Points, in no order, along strands that fork, close into loops and pass close to each other.
Two points are linked if the straight distance between their rows is under 48.7.
kulil: [ -1  -8  35  79 -21  11 -77 -17 -78 -16  12 -60  46  24]
vod: [-15  -2  -1 -53  28   6  65 -14  27  -6  29  12 -58  23]
kipes: [ -1  -1  19  82 -10   1 -63 -15 -70 -16  12 -63  48  26]
miful: [ 10  -6  54 -63 -72  77 -33  -3 -13   7  -8  25 -28 -35]
bimu: [-21  -2 -54 -21  71 -35  70 -11  53   3  30  24 -51   8]
giri: [ -1  -6  25   2 -31  37 -29  -4 -62 -23   3 -27  13  14]
demef: [ -9   3  21 -62  22  15  60 -21  34  -3  26  23 -68  17]
gupi: [ 18  10 -31  68   7 -50 -34  14  24  19 -30   0  60 -18]
tuto: [ -8  10 -80  76  45 -55  -1   8 -16 -17  24 -29  32   1]
budek: [ 11   2  43 -38 -28   9  -5   7  38  21 -36  33  -4 -19]
suk: [  6  10  20 -42   4  -2  23  -3  25  11 -13  22 -19  -6]
vimus: [  9  11   5 -27  17 -19  23  -2  36  15 -16  20 -11  -8]
zedag: [-44 -31 -80  20  51 -21  72  22  -8 -21  54 -31 -15  43]
Deg: [-19   2 -93  68  52 -53  17  12 -15 -23  32 -29  21   9]
koli: [ 13 -13  49 -47 -81  86 -55  -3 -29   6 -13  18 -12 -37]
pob: [  9 -16  47 -23 -76  81 -67  -6 -49   1  -9   5   4 -25]
Bas: [ 10  10 -26  -4  35 -48  20   5  66  27 -20  35   2 -27]
mati: [  1  -9  32  18 -36  40 -48  -7 -74 -21   4 -33  23  15]
lebib: [ -3   7 -25  44  17 -20  -8   2 -36 -15   7 -37  33  22]
sakid: [ 12   4  32 -28 -14  -8   0   8  47  26 -37  32   0 -17]
fegot: [ -1   4   7  27  -6   6 -21  -2 -52 -18   2 -34  27  22]
Dip: [  6  11 -19 -13  32 -35  28   0  38  15 -13  21  -3 -11]
Vab: [ 19   4 -14  51  -5 -44 -34  18  42  26 -44  11  55 -17]
tenem: [  6   6  49 -73 -13  34  32 -17  30   6   7  38 -62  -8]
resam: [ 11  -6  47 -32 -54  45 -35   3 -17   5 -24  15   3 -19]
vuz: [  4  13 -69  75  40 -58 -11   7  -3  -4   6 -16  42 -14]
fur: [  9  15 -56  66  31 -54 -15   9   4   2  -6 -12  46 -14]
neri: [ -5  -1   9   4 -15  23  -9   0 -54 -23   6 -29  11  22]
dolap: [-32 -16 -97  39  57 -43  48  19  -5 -22  45 -20  -5  18]
Muko: [  3  10  37 -69   3  20  43 -19  40   7  12  32 -64   1]
rega: [-35 -18 -86  25  54 -32  58  17  -5 -22  46 -26 -10  31]
Pel: [ 15   6  15 -22   2 -26  10   9  70  34 -36  41  -1 -20]
zase: [ 11  -1  59 -50 -47  24  -9   7  45  26 -36  44 -21 -25]
puba: [ 13   9   0 -11  15 -38  11   9  73  32 -35  40   4 -23]
gizi: [  0   5  -2  69   3  -9 -42  -4 -58 -16   6 -53  45  27]
gufo: [  7 -14  49  55 -47  36 -94 -14 -76  -7  -1 -36  42   7]
Sedu: [-17  -3 -19 -42  48  -9  71 -14  38  -3  29  12 -55  24]
tud: [  8   5   7  34  -6  -4 -27   1 -35  -7 -12 -27  35  11]
nomuv: [ 12  11 -29  63  16 -43 -25   8   0   5 -16 -17  52  -7]
nukif: [ 18   5   6  35 -11 -28 -30  16  24  20 -42   5  48 -10]
kofut: [ -9   8 -38 -25  59 -35  52 -10  54   9  14  27 -36  -3]
rulez: [ 16   5   9  38 -11 -20 -35  11   4  12 -35  -7  48  -4]
felez: [-26  -5 -98  56  58 -50  32  16 -11 -24  40 -25  10  12]
zam: [  9  -9  46 -20 -58  59 -48  -2 -45  -4 -15  -1   6 -13]
vono: [  8   6  59 -84 -25  50  28 -20  33   6  17  41 -76 -15]
Feziv: [ 11  -2  65 -55 -58  42 -16   5  32  22 -26  44 -28 -30]
Koze: [ -9  -5  26 -63 -25  50  29 -11 -20 -20  22   3 -49   9]
Fere: [-24  -7 -45 -26  64 -22  76 -11  41  -4  38  13 -51  19]
lipu: [  9   2  44 -48 -41  36 -10  -1  -3   4 -16  21 -13 -15]
vis: [  5  13 -25  56  16 -29 -20   4 -23  -6  -3 -30  43   5]
Kelus: [ -3   9 -31 -22  50 -37  43  -6  46  10   2  22 -23  -7]
Fes: [  1   5  21 -50  -5  15  25  -7   5  -4   2  13 -30   2]
dad: [-43 -32 -61   8  36  -6  75  22 -15 -22  51 -40 -19  50]
duka: [  3 -12  41  42 -42  42 -76 -12 -79 -16   3 -38  35  11]
risa: [ 11  -4  62 -66 -64  59 -22   0  14  15 -19  38 -31 -34]
tumu: [ -3   2  27 -56 -19  36  24  -9 -13 -12   9   6 -37   6]
nafo: [ 12   4  14  35 -13 -10 -36   6 -18   4 -27 -13  44   2]

A fork is a point with three links, a tip a point with one. Leave the first point through the second and follow the links. Name the first fork or tip that comes.
tuto / Deg | dad
Deg / tuto | nomuv
risa / miful | lipu
zase / budek | Dip
fegot / neri | gufo
bimu / Fere | vono

A tip is a point with one link. Name the tips that can be reached along the links from each point below, in the order of the rows.
Deg | lebib, gufo, dad
Fere | vono, Koze, lipu
kipes | kulil, gizi

Name the points in between on the shortest way along the links from the first point to the second, in order.
budek / Dip | sakid Pel puba Bas
Fes / puba | suk vimus Dip Bas
dolap / tuto | felez Deg
pob / lipu | zam resam
